Each row is a point on a landscape with many valleys, with its height.
From any point a ball takes the steepest step (drop divided by distance) to one of its 2 nearest points. It stops when none of these is lower. Distance is the straight distance between rows; heights are no part of it.
J_705: [132 120 169 143 161  75  99 120 106 119 166 147 117 141  98 139 138 104
 176 191 100 170 152 122 128 142 149  84  84 200 160  97  90 192  88 143
 148 119 156 139 121 114 154 169  69  97 109 133  94  88  92 156 148 100
 109 166 121 113]  h=381
J_253: [148 128 138 152 151  96 153 163 103 115 193  95 118 125 149 125 141  89
 184 173 125 145 146 140 160 170 104 124  87 155 155 146 105 149 106 174
 159 125 180  59 148 151 108 230  87 103  66  87  89  72 146 148 145 104
  99 138 134  72]  h=436
J_679: [ 96 123 120  96 124 127 128  91 195 118 132 121 152 210 143 116 112 155
 149  63 116 150 101 118 117 143  98 137 160 110  92  70  98 182 134  97
 100 160 132 194  80  94 110  94 125 121 191 154  78 154 165  69 154 126
 126 163 204 178]  h=345
J_916: [155 177 163 103 142  95 143 138 139 138 103 169 129 142 161  82 132 150
 127  91 122 140 127 143 101  93 111 147 135 156 149  84 167 135 109 145
  88 200 146 172  99 125 191  91 109 122 206 143 117 192  98 126 145 153
 124 132 140 139]  h=440
J_601: [117  80 119 120 100 131 129 100 137 114 116 130 137 142 109 146 119 145
 101 129 116 143 154 160 129 155 134 124 138 148 122 120  95 103 117 101
 136 129 128 115 147 105 150 132 115 113 133 159 144 100 102 110 119 111
 141 117 102 167]  h=791
J_851: [175 130 153 110 103 117 152 140  81 109  80 176  98 124 133  90 136 122
  85 151 163 101 126 152 144  95 159 134 140 157 203 117 123 110 113 108
 125 132 101 143 148 168 171 108  74 110 142 144 117 140  78 125 122 142
  94 143  72 105]  h=601
J_828: [ 95 128 147 116 147 106 131 135 164 146 169 141 165 150 165 152 100 169
 158  93  90 165 155 133 133 128 149 128  88 119 120  68 144  88 159 148
  93 150 125 125  70  68  88 157 147  80 127 144  81 134 130 115 123 126
 129 140 157 123]  h=641
J_167: [163  79 150 138 136  77 116 123  98 138  98 149 129 160  82 144 181 119
 146 185 140 142 122 105 119 119 197 125 117 178 172  64  80 160 103 103
 118  76 121 151 158 109 174 123 101 101 133 140 142 135 106 141 159 140
 141 174 135 117]  h=778
J_396: [136 113 110 149 125 170 150 172 109  91 154 116 128  90 119  86 137 110
 112 136 132 156 153  93 179 194 118 137 129 107 116 195 128  74  89 111
 178 107  62  83 160 186 109 138 134  83 106 119 180 119 129 100 141  79
  96  88 115 127]  h=498
J_617: [117 146 111 125 164 156  92 147 109 122 159 140 164 147 100 139 140 127
 140 140 117  85 118  33 123  87 104 143 126  94 168 128 129 162  97 140
 119  89 132 101 154 146 107  76 169 119  38  45 154 106 190 143 170 112
 139 137 149  76]  h=554
J_228: [ 87 145 110 106 118 109 140 120 211  68 165  98 148 166 161 130 102 152
 125 104  96 193 131 110 180 133  85 156 156 173  88 102 156 127 110 129
  96 145 108 119  72 128 126 105 151 113 146 161 117 135 135 110 129 131
 117 110 135 141]  h=510
J_975: [138 139 116 112 129 115 134 141  93 110 154 184 139 134 119 125 133 153
 124 112 117  76 115  85 142 116 156 133 119 135 148 109 144 114  94 101
  73  98  94 125 136 140 165 101 125 141 132 103 146 123 144 164 136 121
 110 146  99  94]  h=703
J_533: [113 134 146 114 152 100 137 128  86 113 158 160 162 193 127 136 151 160
 156 134  88  94  95  60 116 108 129 158 121 141 126  77 137 139  87  82
  91  83 107  88 148 125 122  82 139 111  97 138 158  93 119 140 182 101
 107 129 144 116]  h=728
J_4: [112 100 155 151 132  82 179 128 129 114 163  83  97 172 153 135 147 118
 162 186  98 175  94 119 138 178 100 145 119 193 126 150  42 139 104 118
 196 134 142  90 153 123  52 196  63  99 136 161 103 120 105  61 176  67
 125 124  99 144]  h=583
J_439: [118  95 119 149 144 124 150 143 138 159 181  76 127 113 148 150 151 107
 155 181 150 189 155 144 156 165 136 114  78 128 142 192 115 139 119 190
 185 146 181  61 159 145 122 202 110 131  83  48 107  91 153  98  84 122
 118 105 153 112]  h=389
J_879: [104  99 104 104 130 192 136 112  98 154  83 155 113 134  89 122 160 122
 142 126  94 103 145 110  93 120 109  98 166  91 121 136  86 133 103  87
 100 101 106 136 120 125 116  93 139 157 114 123 200 129 133  83 146 124
 120  96 128 146]  h=562
J_792: [ 84 107  90 130 124 169 110 108 160 127 140 112 125 126 137 123 116 105
 146 135 137 156 108 131 144 134  63 146 166 100 119 149 131 158 121 138
 153 123 128 100 125 113  64 123 174 154 102 111 146 107 167  78 129 104
 147  97 161 152]  h=517
J_666: [151 111 153 141 122 135 139 134  66 129 142 147 113  82 112 129 146 114
 117 139 138 105 173 197 176 146 166  74  96 159 182 151 104 110 151 129
 174 128 141 105 142 154 112 184  82  92 112  99 120  56 100 131 109 104
  77 114  86 131]  h=519
J_800: [108 112 171 146 124 154 157 116 113 124 120  83 139 100 144 128 132 135
  82 135 140 117 200 151 140 184 154  96 103 144 113 173  87  59 145 137
 156 107 115 110  99 108 102 207  75 124 157 158 120  94 130 103 131  88
 141  98 104 182]  h=516
J_510: [120 114 131 116 136 120 111  89 182 131  84 150 135 179  73 119 140 128
 174  70 123 146 107  97  94 114 111 158 171 101 100  87  93 168 139 103
 104 131 132 195  92 113 123  56 169 130 183 135 133 184 175 113 157 191
 148 137 179 175]  h=406
J_982: [148 183 188  92 109 132 144 131 121 159  89 138 163 131 174  70 106 127
 129  89 123 109 126 126  83 120 129 107 117 110 139 105 196 130 146 167
  60 141 140 196  84 129 151 128 109 107 173 122  75 207 101 125 140 180
 144 152 151 141]  h=520
J_830: [119 124 145 128 115 128 150 120 179 131 158  62  75  88 168 131 137 129
  84 144 165 181  87 154 144 147 107 148 128 159  88 205 116  98 148 158
 184 167 110  81 144 153  83 138 136 118 133 166 113 128  92  96 117  49
 107  95 121 126]  h=561
J_110: [137  88 133 157 123 106 119 106 131 145 157 114 130 135 116 157 143  98
 154 231 143 165  53 125 106  98 135 119 107 129 182 124  94 179 134 116
 164 118 156 111 163  94  95 139 120 130 109 141  93 110 124 124 150 127
 148 177 176 120]  h=524
J_323: [118 152 133 132  89 164 129 124 125 152 150  98 183 161 154 118  92 154
 137  79 116  84 138 114  77  94  96 106 144  88 104  69 161 118 141 132
 104 110 158 126 108 115  85 136 148 130 134 127  65 128 157 105 148 102
 151 157 166 127]  h=357
J_681: [150 134 171 117  76 116 156 116 116 104  75 108 146 144 125 107 111 103
 131 115 145  98 144 121 102 153 147 110 140 143 126 154 123 110 132  98
  94  81 100 149 121 128 145 126  60 137 176 141 123 185 109 129 135 184
 147 110  83 177]  h=513
J_753: [ 99  69 141 115 162  86  85 122 150 169  93  98 104 111  96 145 188 104
 144 206  97 194 115 120  86 130 132 120 108 104 172 138  75 158 116 157
 191  82 136 157 156 103 134 137 123 131 100 121 160 139 101  93 108 156
 189 173 139 119]  h=391
J_966: [ 82 136 161 102 123  43 162 154 132 132 163 117 157 144 143 149 128 164
 133  98 101 134 190 116 159 184 170 103  90 137 122 130 150 114 116 146
 108  88  96 113  73  93 120 207  80 150 127 122  98 120 165 123 139 131
 139 123  93 131]  h=599
J_731: [153 157 136 167 140 114 129 164 100 114 163 126 116  83 158 112 102 110
 107 156 167 103 123 150 140 106 135 100  90 180 125 138 168 105 170 154
 136 144 136 117 119 156 134 163 120 128 116 126  80  90 113 173  89  93
 105 140 123  82]  h=368
J_930: [124  71 135  93 124  85 130 127 107 139  80 108 143 149  92 124 194 100
 131 168 112 165 141 127 104 163 164 139 140 126 184 131  30 114  77  94
 155  83 107 147 134 105 145 128  72 128 132 172 190 148  95  78 126 139
 131 140  82 196]  h=396
J_450: [115 107  98 116 116 167 102  81 183 155 112 174  63 112  93 167 141 148
 163 165 136 126 115 154 130  89 146 154 172 148 132  98  76 180 138  83
 133 167 177 146 168 104 119  77 185 134 140 175 144 136  85 136 115  94
  94 121 136 118]  h=577
J_570: [130  93  79 117 150 148 125 186 129  98 138 109  89  83 105 149 137 120
 128 125 130 160 120 122 194 187 148 164 113 143 118 201 105  84  90 113
 180 129  79  48 212 182 129 139 143  76  80 131 153 103 102  86 125  62
  80  87  84  92]  h=518
J_902: [113 169 191  92 125 151 159 119  97 126 110 144 179 145 151  98 132 133
 150  36  64 110 171  84  87  98 133 110 136  70 139 123 164 140 141 134
  55 137 118 164  72 139 154  99 124 120 134  89 139 204 120 105 140 191
 111 149 133 129]  h=584
J_174: [146 100 160 103 159  89 135 132 105 130  98 154 146 198  97 144 163 146
 143 156 110  82 121  66 104 118 179 159 117 154 167  74  90 149  93  72
  76  61 114 121 150 125 155  67 113 134 132 161 150 129 127 129 169 145
 124 137 145 136]  h=752
J_620: [157 130 170 136 119  93 106 127  83 147 159 159 116 137  95 127 153 121
 154 166 124  89 134 124 124 108 142  94  98 172 176 110 137 158 132 109
 113 141 166 132 116 106 126 140  85 107 121 128  80  75  85 174 148 119
 101 179 153 122]  h=469
J_676: [109 125 150 127  96 118 129 106 161 145 122 118 160 186 140 146  94 157
 123 104 142 122 102 123 105 138 111 107 121 129  99  83 128 139 124 125
 104 142 149 164 104  98 106 128 101 120 188 153  78 149 150 125 160 132
 151 171 174 175]  h=275
J_431: [142 121  69 126 117 164 125 138 168  94  77 166 119 108  83 107  99 134
 123  78 143 108  93 128 156 100 103 167 163  87  90 143 124  94 137 102
 116 136  91 171 130 162 136  55 181 154 170 151 171 188 148 140 112 208
 137  89 113 142]  h=266
J_777: [133 136 136 119 146 154  79 102 104 144  80 178  93 141 100 129 147 127
 149 148 127 100 120 133  70  52 118 151 134 114 164  85 121 188 115 113
  95 131 163 160 148 118 146  71 144 145 117 116 152 133 127 139 142 158
 155 159 172 110]  h=499
J_708: [120  79 129 114 132 143  80 108 120 150 105 137 153 172  74 146 142 120
 166 138  74 133 171 109  71 153 118  95 126  77 160 114  88 191 110 123
 126  64 157 120 130  93 109 137 133 141  89  86 159  99 186 107 169 142
 162 140 147 121]  h=528
J_571: [126  81 100 131 141 108  81 141 125 174  91 131 117  90  89 183 151  87
 132 206 126 158 132 133 102 161 136 114 117  89 198 149 122 140 133 163
 199  97 127 133 164 102 139 141 126 127 103  63 160 117 136 121  91 170
 160 140 111  95]  h=443
J_714: [ 90 152  93 105 128 109 107 120 205  72 174  71 129 137 163 138  93 114
  97  90 152 180 105 138 176 130  89 158 150 165  53 147 166 115 147 185
 118 158 138 106  86 134 125 120 183 143 129 133  92 145 136 124 115  90
 128 126 115 130]  h=489
J_848: [130 141 104  95 112  84 108 121 191 116 130 134 103 131 132 131 108 140
  99  84 144 147  88 169 140 106 139 190 176 161  87 119 115 125 163 116
 130 222 135 115 151 111 162  71 183 141 169 189 128 162 104 174  86 120
 113 121 108 132]  h=642
J_399: [145 132  67 117 131 157 142 152 158 111 132 198 108 112  88 136 120 159
 130  99 126  90  83 121 151 103 149 180 154  86  94 118 160 133 103 122
 110 146  94 142 169 149 159  52 223 137 148 126 184 167 157 179 120 146
 148 110 114  85]  h=189
J_206: [147 140 133 169 124 182 113 131  89 154 113 130 132  63 116  84 136 126
 134 155 139 100 104 116 100 111 107 116 145  74 147 130 170 118 132 134
 143 121 114 127 157 144 125 111 143 143 115  98 142 130 132 137 100 108
 118 109 138 106]  h=426
J_633: [ 92 134  93 138 104 180 107 100 152 105 117  71 142 156 166 108  89 120
 149 117 138 148 106 134 146 115  61  89 184  54 120 117 151 113 153 169
 153 121 134 144  61 144  77 108 149 138 142 118  94 147 181  83 121 125
 160 113 176 143]  h=493
J_191: [111 101 165 148 146 108 175 128 112 123 165  79 110 155 131 167 118 121
 123 165 120 157 151 153 144 206 113 114  78 176 128 155  61 107 134 117
 190 109 130  77 126  97  77 223  57  89 149 165 132  80 105  84 137  83
 147  95 108 162]  h=555
J_435: [102 162 142 158 119 110 171 124 153 126 139  82 135 184 190 124  77 138
 100 120 177 132  46 131 106 131 103 124 110 153  90  91 127 102 150 109
 126 140 156 160  85 125  75 166 114 144 147 188  46 145 110  93 136 102
 140 162 186 131]  h=699
J_148: [157 144 120 154 109 128 138 111 139 141 172 116  96 105 127 142 125 141
 127 161 165 105  43 153 146 110 138 154 161 146 109 131 151 143 162 106
 148 161 151  69 190 107  85 134 188 159 115 176 118 101 109 160 117  77
 101 123 154 107]  h=586
J_801: [119  93  83  94 139 162  82  81 124 185 100 179 103 167  77 164 138 154
 153 121 156 105 124 160 143 126 191 133 151 135 128  49  64 178 132  53
 124 161 164 149 142  93 138  64 149  96 134 171 140  91 106 170 141 121
  94 140 133 167]  h=617
J_647: [ 84 145 146 135 142  43 163 146 170 132 169 119 149 195 194 155 115 155
 130 112 146 170 101 108 121 114 135 118 100 126  99  52 129 116 154 167
 114 165 147 153  57 106  77 162 108 119 152 155  58 131 107 115 143 100
 141 166 147  99]  h=673
J_427: [111 120 114  96 152  62 118 149 179  99 168 115 127 158 140 174 144 158
 102 128 101 171 135 102 195 179 142 146 133 177  55 174 151 123 107 126
  79 140  95  59 139  96 124 151 162 135 102 125 149 113 134 135 119 108
 130 108  99  95]  h=643
J_694: [125  90 127 127 122 153 136 114  93 133 148 142 137 172 119 146  99 139
 126 144 101  85 107 145 118 150 120 120 129 149 134 121 123 132 132  50
 114 116 133 106 163  98  91 128 119 128 124 172 120  56 123 115 162  87
  98 103 139 158]  h=772
J_330: [158 137 141 155  89 214 119 113  94 165 127 117 137 104 131  88  87 136
 113 121 144  71 145 148  71 110 109  96 101  80 115 111 139 101 146 138
 116  97 150 133 129 126  83 153 131 148 123 131  88 108 128 120 116 109
 139 135 152 131]  h=358
J_517: [107 117  85 154 170 117 130 139 111 128 151 130  94  95 143 112 144 110
 140 135 127 202 209 168 162 146 116 112  98 146 158 158 121 163 121 197
 160 147 180 123 136 149 167 180 118 123  82  51 139  94 170 146  86 119
 114 129 131 103]  h=341
J_646: [133 169  93 140 145 146  95 154 122 142 179 122 139 136 132 131 130 131
 147 165 141 103  72  93 136  93 117 170 156 141 145 115 149 176 120 158
 118 131 141  89 159 132 123  91 178 126  69  77 132  85 144 164 130  75
 106 146 158  77]  h=525
J_492: [106 124 133 131 149  79  93 137 133 133 141 140 110 110 147 134 152 108
 127 162 119 164 177 151 146 105 138 110 104 164 176 125 142 181 122 181
 123 172 156 147 112 132 182 159 121 133 140  84 104 135 123 140 118 144
 135 152 122 106]  h=267
J_112: [171 174 172 162  86 156 154 143  70 155 113 109 146  88 136 108 106 102
 126 132 138  50 137 131 115 132 146  72  67 120 132 139 153  89 152 122
 110  78 116 146 113 158 101 193 120 151 108 137  83 126 115 141 117 133
 132 148 118 116]  h=257
J_127: [165 145 125 154  70 158 141 107 112 127 101 111 161  98 109 110  83 130
  99 111 135  71  91  85 126 129 158  92 136  80  98 140 157 118 135  91
  94 100  89 146 127 130 126  91 140 183 134 139 136 175 154 143 118 165
 141 126 119 151]  h=660
J_254: [144 142 175 141 115 179 156 125 107 147  75 120 146  91 165 104  96 128
  60  88 134  80 204 190 155 153 177 108  76 150 116 148 108  52 152 120
 113 111 152 149 111 138 142 191  63 148 154 162 103 131  74 123 128 114
 113 101  75 188]  h=454
J_928: [ 77  93  56 121 138 183 111 107 138 144 103 122 108  96 115 119 164 137
 144 106 112 157 142 136 121 135  58 134 186  89 105 163 126 108  92 117
 149 115 113 129 119 142  87 102 176 146 123 138 208 104 172  90 138 130
 155  83 138 160]  h=535
J_718: [133 124 109 152 117 165 141 138 107 111 114  73 137  80 112  88 133 118
 120 132 139 130 114  88 127 151  84 109 148  96 137 185 144  90 104 117
 132  91  44 128 129 171 131 117 131 151  95 120 173 138 140 115 111 129
 112  98 118 129]  h=470
J_881: [109 127 178 127 111  78 153 138 103 149 150 145 135 138 127 152 131 162
 150  94 109  83 187 130 121 136 154  65  90 135 152 104 161 123 146 122
  99 104 137 125  83 119 106 177  89 117 133 109  73  89 132 151 136 137
 122 157 134 118]  h=547
J_250: [130 123  90 129 123 159 116 129 152 133  59 151 122  79 113 141 108 113
 103 116 130 150 127 171 118 121 111 133 131  97 128 160 165 107 159 156
 142 158 123 150 141 118 156 137 150 146 138  93 150 122 153 138  84 170
 176 113  99 149]  h=690
J_540: [126 154 180 112  95 125 163 137 100  99 116 101 164 149 128 104 129 120
 144  76 106  75 158  65 101 158 138  94 136 112 113 141 165 136 126 110
  47  91  73 140  97 151 170 116  77 131 146 127 116 167 127  94 139 203
 138 122 115 157]  h=563
J_481: [117 163 178 102 141  54 139 149 138 134 126 182 134 128 169 134 133 140
 135 101 116 166 147 146 127 117 139 127 115 146 153 127 182 127 152 180
 107 198 114 175  92 120 183 139 128  94 166  98 127 174 125 153 113 165
 132 130 116 119]  h=359
J_120: [140 159 127 176 111 124 127 152 151 103 132  95 141  97 159  81  86 105
  82 129 198 158 122 151 147  89 106 129 122 128 102 145 184  84 148 176
 154 142 128 135 108 127 126 149 131 132 133 129  94 141 119 155 114 102
 121 130 135 118]  h=421
J_964: [112 170 120 154 143 132 114 139 188 117 174  82 128 120 185 121  68 125
  74 107 174 147 119 157 164 135 143 144  91 158  50 137 152  80 164 173
 137 150 153 119  79 160  82 185 173 164 116 171  82 130  96 142 104  85
 123 131 145  97]  h=460
J_744: [111 120 153 115 166 145  74 124 109 133 126 136 165 174  95 151 152 127
 155 162  84  83 141  80  56 106 146 109 111  99 162 115  95 186  85 129
 123  80 173 115 132 113 108  83 125 123  55  72 153  90 181 163 162 119
 126 165 161  91]  h=567
J_103: [188 167 142 107 119 161 128 118  81 138  79 177 130 111 142  88 136 115
 112 144 137  61 118 150  90  80 156 114 132 136 160  96 150 148 122 118
  99 134 147 160 147 137 187  93 113 121 140  96 142 157 117 133 124 145
 131 148 122 132]  h=552
J_976: [172 183 182 133 128 141 160 145  78 133 122 126 137  88 148  96 110 106
  91 117 151  61 177 163 146 139 178 100  62 171 139 151 153  71 161 120
 114  89 129 170 116 179 122 226  69 154 151 173  70 120  58 147 119 120
 104 132  92 136]  h=369
J_269: [164 148 142 122 103  76 148 137 105 127 135 174 117 100 145 150  92 161
  89 121 133 106 103 130 170 122 184 137 121 122 126 133 195  86 141 118
 105 154  92 121 149 138 181 118 122 143 136 136 129 139 133 164 108 134
 127 160  85  95]  h=672
J_102: [122 104 165 161 168 135 130 143  77 120 170 131  91 122 112 103 150 108
 178 181 104 151 188 173 158 140 139  83  87 171 193 129  73 168 118 147
 184 149 184 125 132 149 119 191  60  82 123 100 123  77 101 136 149  86
  86 120  93 132]  h=463
J_487: [106 153  82 132 176 159 104 156 117 112 113 170 117 146 128 110 158 137
 149 125 100 145 169 121 106  71  96 158 124 148 133 101 114 161  77 141
 111 129 161 145 105 155 182 105 164 138  86  83 195 110 126 129 142 123
 104 142 137 100]  h=444
J_826: [142 176 107 162 126 172 117 137 131 115 133  74 160 112 184  69  65 103
 127  94 161 133 117 138 131  88  93 113 155  64 114 100 168  99 159 206
 135 128 140 169  63 157 116 137 169 134 133 122  83 146 153 132 119 106
 146 144 176 111]  h=462
J_838: [100  94 104 111 127 107 119 113 156  75 111  96 115 136 114 134 150 120
 114 133 130 174 177 130 147 167  96 158 152 149 120 175 103 120 101 128
 154 109 106 106 107 124 135 139 122 136 133 109 169 125 135 110 102 154
 144 100 114 150]  h=805
J_324: [132 130 125 133  81 150 117  91 147 131  58 113 132 124 114 160  93 110
  96  96 135 124 123 149  73 131 106 107 158  68  90 156 142 118 160 151
 149 137 131 167 114  99 121  97 147 137 159 102 118 183 164 129  97 237
 188 125 140 177]  h=713
J_754: [133 139 150 124 144 110 116 109 146 168 148 166 145 122 129 152 102 191
 144  83  99 120 103 120 150 119 166 140 101  91 103  79 171  99 173  94
  88 179 127 118 114  82 106  99 152 102 146 156 125 138 121 168 127 139
 126 125 161 135]  h=602
J_896: [112  67 141 111 144 113 126 133  93 157  84  86 119 133  76 124 199  87
 153 176  85 154 146  86  91 156 106  89 128 100 192 147  58 140  83 129
 176  45  94 150 129 104 138 113 107 138 114 129 187 162 112  78 131 161
 172 133 122 150]  h=320
J_331: [ 76 124 121 106 150  71 154 135 156  91 185  86 151 161 169 154 133 136
 127  97 125 173 203 102 200 183 121 138 116 149  96 155 163 120 101 157
 128 101 106  82  91 115 112 181 128 117 109  90 111 123 154 125 143 127
 139  89  94 107]  h=626
J_497: [117 119 131 149 142  97 179 162 121  48 187  82 124 139 164 115 133  96
 126 128 124 150 181 126 192 173  95 133 104 176 102 148 129 111  84 141
 175  84 109  71 132 161 121 208  88 122 119 141 119 110 137 139 165 111
 111  54  87 131]  h=644
J_108: [135 138 128 139 128 240 144 101  96 125 115 130 136 111 123 110 113 124
 126  69 100  84 184  95  90 133  60 109 135  63 100 145 115 137 113 129
  87  90 115 134 108 130 135 103 162 167 103  92 180 137 158  95 136 158
 128 123 103 148]  h=595
J_16: [139 142 121 129 129 153 110 133 122 111 126 160 107  67 117 148  90 152
  61 128 158 111 149 191 177 147 187 105 105 145 133 142 130  78 159 119
 150 161  96 135 154 147 153 149  94 120 108 115 120  98  92 133  94  97
  77 120  60 125]  h=564
J_618: [125 135  64 113 152  91 117 155 128 122 161 161 138 121 126 137 131 147
 136  99 122 143  86  73 164  91 134 188 153  78 126 124 173 123 115 142
  99 149  90 119 123 143 156  59 199 131 107  88 158 161 183 154 111 164
 138 153 147  85]  h=261
J_908: [128 112 115 123 103 128 120  86 156 177 110 154 143 156 119 159  97 154
 106  80 141  88  87 149 148 152 189 148 141 129  76  94 141 125 172  58
 126 156 140 136 157  80 137  96 154 117 173 196 111 135 120 147 125 151
 141 119 160 176]  h=556
J_152: [137 108 110 143 112 127 113 123 152 174 164 109  98  87 128 164 145 105
 152 222 147 173  52 152 124 129 117 114 133 142 153 151 128 137 167 136
 172 167 154  68 180 118  83 141 140 126  96 134 103 103 113 145 110  93
 113 141 127  79]  h=557
J_476: [146 136 124 112  90 139 125  76 161 147 105 124 128 118 121 138  84 152
 140  88 173  97  60 160 120 147 150 153 179  86  83 125 119 120 160  76
 144 129 136 141 164  98 108  60 150 149 200 191 122 186 158 150 135 184
 146  96 167 191]  h=515
J_583: [ 88 146  93 128 160 119 110 154 176 117 155 139 141 157 147 122 149 147
 144 111 109 174 151 126 143 109  87 177 139 145  99 105 142 138  92 151
  84 146 145 104 120 135 143 108 165 113 133 114 155 116 134 140 137  97
 123 136 124 129]  h=481
J_458: [130 128 101 128 133 132 111 101 151 157  95 181 119 112 113 143 141 128
 156 128 147 110  96 168 104  63 133 167 153 116 139  86 114 180 154 118
 144 156 161 166 168 108 144  77 181 139 164 135 146 155 141 156 108 159
 160 115 160 130]  h=540
J_344: [149 149  96 103 129 135 122 135 146  76  82 146 133 123 115 106 118 133
 107  64 109 145 134 138 116  92  96 157 159 120 101 140 132 101 125 140
 117 161 121 202  85 160 181  84 142 146 178 123 163 190 137 134 114 214
 134 131 119 159]  h=332
J_580: [140  97 144 150 122 102 120 132  95 146 151 122 132  96 115 133 156  74
 129 192 116 140 129 106 101 130 118 110 133 114 191 150 124 136 144 131
 157 103 117 108 169 109 126 173  85 114  98 102 120 100 125 103 129 155
 152 153 153 113]  h=488
J_320: [142 142 138 147 138  99 177 140  80 108 149 126 125 192 110 156 128 151
 145 142  74  65  85  93 144 141 131 118 130 171 136 101 133 129 104  56
  90 107 109  85 141 130 111 151  93 116 125 171 129  68  92 131 193 101
  79 134 131 128]  h=751
J_243: [149 104  84 127 123 111 112 126 161 113  94 181 100  89 112 171 120 124
  65 104 143 140 116 163 141 121 159 164 156 124 105 138 136 103 169 129
 135 193 118 146 175 115 168  83 167 125 135 136 152 144 135 177  80 142
 144 114  67 121]  h=669
J_221: [130  97 115 109 133 154 105 119 124 165  87 161 145 108  80 162 182  96
 135 146 112 120 157 108  70  96 112 116 137  51 166 136 118 163 134 138
 158  99 144 138 138 108 109 129 137 167  83  79 155 114 177 123 127 186
 181 142 136 111]  h=490
J_564: [131 171 118 127 172 142  95 154  90 128 176 164 131 144 151 106 152 157
 143 132 102 104 157 105 140  84 103 145 115 151 148 118 158 156  93 148
 115 133 158 133  98 168 148 118 119 113  79  51 148  71 146 177 141  88
  98 145 147  92]  h=486
J_797: [170 157 150 115 103  57 146 150 112  92  88 148 110 103 152  98 123  90
  84 154 161 104 101 142 148 104 161 160 132 147 157 152 173 108 129 155
 117 147 110 163 162 160 204 134 107 127 155 112 112 160 124 168  86 171
 144 131  89 108]  h=639
J_424: [137 112  93  92 155 113 118 166 133  91  73 170 128 151 105  88 179 124
 127 107 117 154 173 126 132  74  79 176 141 146 124 135 106 136  80 132
 104 121 144 182  90 151 180  98 135 149 146 129 193 153 143 108 104 167
 132 161 119 130]  h=394
J_844: [143 151 133 117  93 161 135  88 131 155 104 109 136 156 113 114  95 131
 151  88 159  86  78 102  75 121 141 139 185  65 121  90 130 172 170 102
 107 132 128 154 134 120 118  55 156 142 190 142 111 195 167 146 139 204
 155 123 177 153]  h=467
J_605: [130 152 115 136 108 132 113 101 169 143 142 127  78  80 139 148  82 141
  87 137 174 125  52 182 115  93 132 157 151 142  65 122 136 126 181 132
 139 208 150 119 157 118 126 106 189 160 128 183 104 142  97 171 103  63
  97 120 126 103]  h=612
J_17: [143 106 154  91  90 122 145 112 123 126  61 112 126 122 115 100 172 108
 123 134 127 144 148 117  99 145 104 118 162 111 156 178  75  87  99  97
 151  87  85 136 128 143 151  99  52 124 156 146 170 148  82  76 106 160
 122  96  95 178]  h=457
J_884: [167 168 142 153 110 235 120 114  95 135 118 144 145 128 119 106 105 136
 135  83 138  47 128  88  90 128 131  97 118  78  92 138 138 150 142 106
  53  86  94 140 143 137 162  83 128 144 105 135 154 176 124 115 116 163
 146 119 110 140]  h=628
J_147: [ 95 106 117 119 150 154 111 109 166 120 146  78  93 108 164 169 134 134
  96 130 146 190 145 169 136 172 132 121 109 155  68 174 108 129 161 160
 178 160 147  75 129 110  90 154 135 117 108 124 151  90 127 107 125  72
 129  79  99 146]  h=582
J_922: [153 155 123 189 169 132 163 161  79  85 187 117 109 104 148 103 124 139
 148 161 133 119 126 135 142 124 117 128 100 188 139 127 130 129 121 135
 157 132 144  96 132 168 125 198  91 107  98 134  82  66  87 149 150  67
  80 110 113  76]  h=422
J_451: [142 111  85 150 125 131 125 177 143 166 147  73  94  63 115 147 175 116
 121 150 150 186  97 130 154 168 136 145 148 152 120 207 139  93 121 130
 197 169  75  67 187 167  94 111 145 112 109 142 151 118 107  94 121  62
 115  85 134  85]  h=538

Where does a ball stop that starts at each point below?
J_647 -> J_676
J_243 -> J_896
J_884 -> J_731
J_801 -> J_676
J_451 -> J_112

Call two points neighbours if one is among the 2 nearest of the other. Go from one point of each pair to the other, from neighbour to neighbour, staying as low as possible. Name the highest point that can't be avoided.
J_112, J_777 -> J_801
J_896, J_487 -> J_744
J_112, J_676 -> J_330
J_492, J_731 -> J_253
J_487, J_492 -> J_228
